Each row is a point on a landscape with many valleys, with its height.
A ball rolls from a point to the lowest of its 2 nearest points, and stops where none of them is lower. Distance is the straight distance between rows; heights are no part of it.
volar: [ 86  99 184 188 118 137 111 106 106  92 125 122 111 120 108 165 118 117
 151 129 130 129 141 150 127 161]  h=4.80
nemis: [158  99  56 121 155 132 129 125 191 208 139 189 112 175 128 112 110  95
 157 118 122 145  92  92 142 168]  h=4.41
pef: [151  75 141 125 126 187 147 165 162 146 139 199 109 130 103 126 103 103
 136  87 119 141 135 100 113 143]  h=7.35
rov: [127 144  16 141 127 119 109 108 128 132 131  76 105 164 111 157 129  91
 173  85 192 154  99 168 113  81]  h=7.03
dineb: [ 92 112 199 152 151 112 130 108 114 100 119 134 124 129 120 165 144 130
 145 158 120 112 142 102 147 173]  h=4.23
Nufed: [117 146  85 143  72 150 114 115 112 122 122  76 113 140 131  99 137 131
 146 109 155 135  87 217 114  77]  h=5.92
Rav: [ 99 157 137 130  95 103 160  71 125 134 120  72 134 130 123  96 188 178
 175 190 117 141  65 162 134 120]  h=5.58
fip: [131 145  64 144 122 133 103 134 129 126 138  78 116 143 134 128 122 105
 144  96 176 138 102 185  93  84]  h=6.48
lipu: [149 142  86 104 158 124 102 108 134 152 134 156 170 128 144 115 141  97
  73 156 151  51 117  89 183 152]  h=1.28
Kof: [ 96  75 198 184  89 179 122 126 102  94 126 144  95 133  81 158 124 127
 152 102  95 131 147 151 137 137]  h=5.32
kido: [ 96 130 102 130  96 126 117  94  87 113 128  71 118 144  90 153 186 130
 167  95 154 120 100 174 144  89]  h=5.51
Sulo: [130 166  31 113 143  76 117 111 143 170 118  83 128 177 129 142 145 131
 203 133 138 160  67 127 124 120]  h=6.64
katin: [109 161 144 137 109 104 137 118  90  85 146  53 131 102 107 121 156 151
 129 104 160 136 126 204  95  74]  h=6.42
vakif: [158 148 105  66  93 158 118 166  97 122 129 139 145 114 147  98 137 140
  71 113 121 119 144 145 131  68]  h=0.92
Vefo: [116  86 139 127 150 143 124 116 140 130 143 178 104 154 108 152 133 116
 147 136 109 126 121  83 154 175]  h=2.24
dori: [118 110 113 127 136 132 120 132 113 103 150 119 105 149  90 163 121 114
 154  86 137 134 124 131 108 117]  h=2.73
zufe: [116 102 134  93 145 132 141  99 133 135 135 161  81 179 109 144 168 132
 166 133  71 134  99  69 176 158]  h=2.99
vifit: [146 107  84 140 151 139 103  97 180 191 124 183 124 158 145 113 123  94
 139 186 119 119  93 110 184 176]  h=4.67
Zezis: [142 134 109 123 103 147 130 125 155 145 117 133 105 149 178  87 122 144
 152 152  93 173  83 130 123 130]  h=2.40
gir: [163 146  72  71 102 151 122 164 107 129 139 112 124 139 137 111 123 137
 110  79 126 151 117 153 102  61]  h=1.87
fen: [157 101 128 114 135 162 123 163 131 138 148 168 131 120 121 127 111 109
 100 100 132 113 144 107 113 125]  h=7.82
zetib: [147 138 104 126 170 118 116 142 167 159 125 167 179  95 170 109  95  99
  62 158 166  85 155 102 130 159]  h=2.87
Tok: [129 188 143  98 124  81 140 105 119 111 103 124 181  92 166 104 150 156
  59 191 130  80 151 116 167 125]  h=3.11
rodeb: [149 185 122  81 156  75 138 144 114 120 139 119 159 120 151 126 119 168
  88 128 141 119 132 103 106 122]  h=4.37
zefe: [129 158 139 102  92 120 118 130 103 120  98 125 168 105 167  94 148 140
  66 166 136  87 153 146 153 110]  h=2.64
bug: [142 101 131 154 107 167 110 153 145 166 110 170 158  96 171  99 105  88
  66 147 165 108 167 143 125 137]  h=8.70
nefab: [119 129 136 170  86 157 111 145 145 136  99 124 132 116 180  84  97 125
 120 142 137 140 130 175 107 125]  h=4.00
Kizul: [105 123  72 101 168 106 112  80 117 153 138 118 130 180  90 180 173 109
 168 135 133 107 109  84 174 157]  h=3.97
Bim: [109 113  60 103 166 118 114  98  97 159 147 134 122 167  76 205 170  82
 151  81 161 111 127  84 167 136]  h=3.30
binol: [113 150 110 106 107 125 126 122  75  86 144  59 118 128  80 150 169 134
 132  73 155 121 135 180 122  54]  h=5.98
Gafu: [137  79 196 142  91 183 131 179 112 105 118 157 126  96 122 126 103 117
  98 109  99 124 184 134 119 108]  h=6.32
Buve: [175 195 123  67 124  96 146 172 106 109 134 111 165  99 153 101 112 180
  69 115 133 143 155 135  91  86]  h=4.76
bebe: [ 96 136 182 178 108 106 141 114 107  80 129  67 130  90 117 121 128 140
 143 130 153 140 136 185  83 112]  h=6.82
puduk: [ 92 108 101 148 144 124 107  80 120 130 139 118 121 160  97 176 148 106
 181 137 144 122 106 126 157 159]  h=4.56
bub: [100 105 101 111 119 138 123  67 125 161 116 141  92 185 100 148 172 115
 178 147  86 137  89  85 205 153]  h=3.51
kasul: [118  95 181 180  72 169 140 133 130  86 115 113  84 115 121 110  92 151
 158 102  92 184 138 168  90 113]  h=2.23
naf: [128 187 135 104 128  77 162  90 126 136 133  69 159 116 135 108 174 183
 151 169 131 136  80 145 132 118]  h=5.23
mobu: [153  80  78 133 137 159 116  97 195 221 135 203 111 159 117 108 124  73
 128 137 134 122 100  99 181 191]  h=5.11
tobif: [143 153  81  94 130 129 112 141 116 139 139 105 146 149 147 133 142 126
 122 126 149 116 104 132 116 105]  h=2.00
zup: [109  93  89 132 183 114 115 106 121 139 165 138 112 157  64 203 131  82
 166  84 159 122 127  91 133 163]  h=2.37
nezel: [130 165  92 110 130 111  89 109 110 126 120 134 187 104 135 128 133 110
  66 148 176  43 143 120 154 130]  h=0.47
nal: [ 78 121 133 142 109 134 111  79  92 116 127  95 131 147  91 164 181 126
 167 136 136 111 100 155 155 134]  h=5.08
nir: [107 115 100 191  44 170 107 103 131 124 105 103 100 141 127  77 127 138
 158 111 123 140  96 217 124  94]  h=5.36
zega: [130 117 183  94 147 137 136 143 113 110 134 162 123 116 115 145 154 137
 110 128  85 111 151  79 164 135]  h=4.92
muli: [148 100 186 105 174 140 156 156 138 125 143 189 135  95 110 138 136 113
  80 110  98 105 176  64 145 151]  h=5.41
diruk: [150 111 140 108  97 172 127 184  90 102 142 126 112 111  83 128 112 125
 127  59 113 134 150 166 104  53]  h=0.26
dofan: [152 145  74 103 175  96 131 124 173 171 121 137 132 165 149 118 133 130
 154 161  97 137  77  88 142 151]  h=3.28
Fuva: [109  78 103 140 101 164 117 122 102 122 142 139  85 163  59 173 131 103
 157  59 123 141 135 134 140 110]  h=1.79
sab: [142 104 152 135  94 171 136 165 110 100 138 122  82 131 101 135 104 139
 153  84  98 170 135 147  86  92]  h=1.31
Fedem: [136 186 159  91 164  67 148 126 116 104 114 136 171  88 151 127 126 167
  57 160 120  90 171  79 156 145]  h=3.49
zovu: [158 164 110 130 153  90 127 161 154 137 118 127 179  93 190 106  88 126
  68 159 158 110 163 118  96 137]  h=3.57
kulur: [155 103 141 115 128 173 142 166 164 160 129 196 140 109 162  91 111 102
  69 122 138 108 165 104 133 139]  h=8.26
dedi: [160 168 128 108 137  98 144 188 139 123 124 124 158  90 179  92  78 146
  70 123 146 147 161 139  68 101]  h=4.22
dalup: [141 169 165 134 158  76 157 158 124  86 154  68 125 113 126 146 101 166
 131  90 147 183 143 155  53 106]  h=7.76
Nivi: [137  67 169 154  96 207 136 164 137 135 124 183  96 125 112 117  98 111
 124  95  95 143 155 138 115 129]  h=6.84
dezap: [106  90 210 143  90 168 131 156  93  84 115 127 113 112 107 140 129 144
 139 102  89 138 171 141 128 104]  h=5.81
Vosu: [114 153 186  93 115 109 140 129  71  78 135  96 151 102 105 151 157 162
 114 132 120 107 152 131 123 103]  h=3.95
Bepon: [115 114 196 151  86 168 149 130 133 106  96 138 108 112 156 105 114 155
 136 141  85 169 143 140 116 126]  h=3.12
fevib: [132 167  89 102 142  92 113 114 118 123 126 101 171 128 142 144 141 116
 103 136 163  76 125 118 126 120]  h=1.24
butu: [131 123 134 106  85 170 106 152 109 128 116 161 149 119 143  92 142 121
  64 134 138  86 146 146 151  98]  h=1.88
fabet: [140 119 144 155 178  88 145 141 184 159 119 163 118 132 171 113  79 133
 153 182  93 169 126  82 119 197]  h=4.96
tava: [109  76 130 159  78 188 112 154  91 109 124 136  94 141  74 146 117 116
 144  58 112 122 135 168 134  74]  h=0.64
mivo: [135 172  79 126 136  83 135 101 164 176 110  83 141 163 140 116 137 162
 198 175 117 164  63 131 132 138]  h=6.31
Vaz: [114 117 117 131 126 143 107  86 148 153 117 149 115 159 136 125 159 116
 150 180 109 114  92 103 185 164]  h=4.07
bip: [139 113 145 144 189 127 120 108 149 148 131 177 160 115 149 135 121  91
  80 169 146  72 154  77 181 180]  h=2.86
guma: [132 120 124 178  73 163 125 126 170 140 112 133  95 131 168  91  83 133
 157 145 106 169 104 158 100 144]  h=3.20
navod: [110 153  96 148  86 113 142  70 150 152 108  81 113 150 124 101 142 162
 199 172 116 163  52 152 136 138]  h=5.95
zuzos: [162 127 116 143 174 122 133 139 185 170 125 163 131 122 178 105  98 115
 120 167 123 130 128  92 120 172]  h=4.38
lugol: [171 138  61 127 177 117 128 142 201 192 131 171 126 156 170  92 110 106
 133 156 118 131  91  92 136 159]  h=3.80
mos: [117 131 207 102 115 119 141 132  90  85 113 131 142  96 129 121 147 153
  88 149  99 110 164 101 151 129]  h=4.43
kot: [117  95 176 181 161  99 142 134 174 129 116 146 106 119 144 137  80 130
 161 159 114 171 143  96 101 199]  h=5.53
karo: [104 106 120 194  75 162 102 129 130 118 103 111 121 121 144  99 106 113
 124 108 145 129 127 208 113 103]  h=4.73
loba: [149 144 140 144 145 121 142 173 128  97 145  83 100 110 137 121  80 137
 140  84 143 184 139 172  39 100]  h=8.09
bubol: [148 144  69  98 146 112 126 145 155 153 137 130 115 167 150 127 123 139
 144 124 125 140  94 112 112 125]  h=2.71
Div: [120 146 144  99 129 123 123 127  94  92 147 105 123 133  98 155 159 141
 130 103 133 118 129 120 120 113]  h=3.44
mas: [106 104 188 152 169 114 129 108 140 122 123 155 144 104 149 145 125 104
 109 173 127 102 167  91 155 186]  h=3.62
bib: [110 166 174 156 145  68 157 120 105  84 144  51 142  67  97 148 134 159
 133 135 172 128 147 172  76 111]  h=7.16
pugo: [120 157  24 150 132  84 105  84 130 160 117  69 121 163 102 165 132  95
 203 132 176 149  79 154 135 116]  h=7.02
dalub: [118  80 142 133 182 127 132 123 132 133 166 180 117 140  76 183 125  95
 149  97 135 111 135  79 134 181]  h=1.15
povu: [116 102 205 128 152 134 147 160 125 106 134 159 134  95 124 152 105 113
 106 126 114 121 193  76 105 151]  h=5.94
rapod: [122 163 180 153 162  53 159 138 125  92 141  68 145  84 131 145 109 169
 133 140 145 162 155 135  75 139]  h=7.45
buga: [125 176 161 107 143  71 152 119 123 113 135  87 160 103 154 113 146 182
 110 162 135 134 126 125 112 125]  h=4.82
mezok: [122 115 203 128 170 106 165 155 132 105 121 149 128 112 154 130 103 147
 125 141  90 163 169  70 104 163]  h=6.21
Nivo: [120 101 136 132  73 177 116 155  77  92 121 102 100 131  87 116 136 148
 145  60 102 136 131 196 120  48]  h=1.30
Nikup: [154 165 141  74 175  89 143 153 111 109 132 157 142 108 135 118 122 154
  64 116 116  99 160  71 129 117]  h=3.93
lak: [158 124 105 121 164 146 119 117 165 181 140 199 170 109 151 105 129  87
  55 152 151  71 145  91 182 159]  h=2.04
tadop: [111 120 150 118  68 165 131 117 121 126 104 128 104 141 153  93 139 159
 144 158  87 161 106 149 139 123]  h=2.31

Two balls start at each pair of points below. Name the first point that both come to, or write -.
rodeb, mezok -> -
pef, zega -> -
kot, fen -> nezel
Nufed, pugo -> -

For each start below, name every point that the ball comes to, in order.
kulur -> fen pef Nivi Gafu dezap Kof volar dineb mas bip lak lipu nezel
povu -> muli zega mos Vosu Div dori Fuva tava
rov -> fip Nufed nir karo nefab guma Zezis tadop
dalup -> rapod bib bebe katin binol kido nal puduk Kizul Bim zup dalub
mivo -> navod Rav naf buga rodeb Nikup Fedem Tok zefe butu vakif
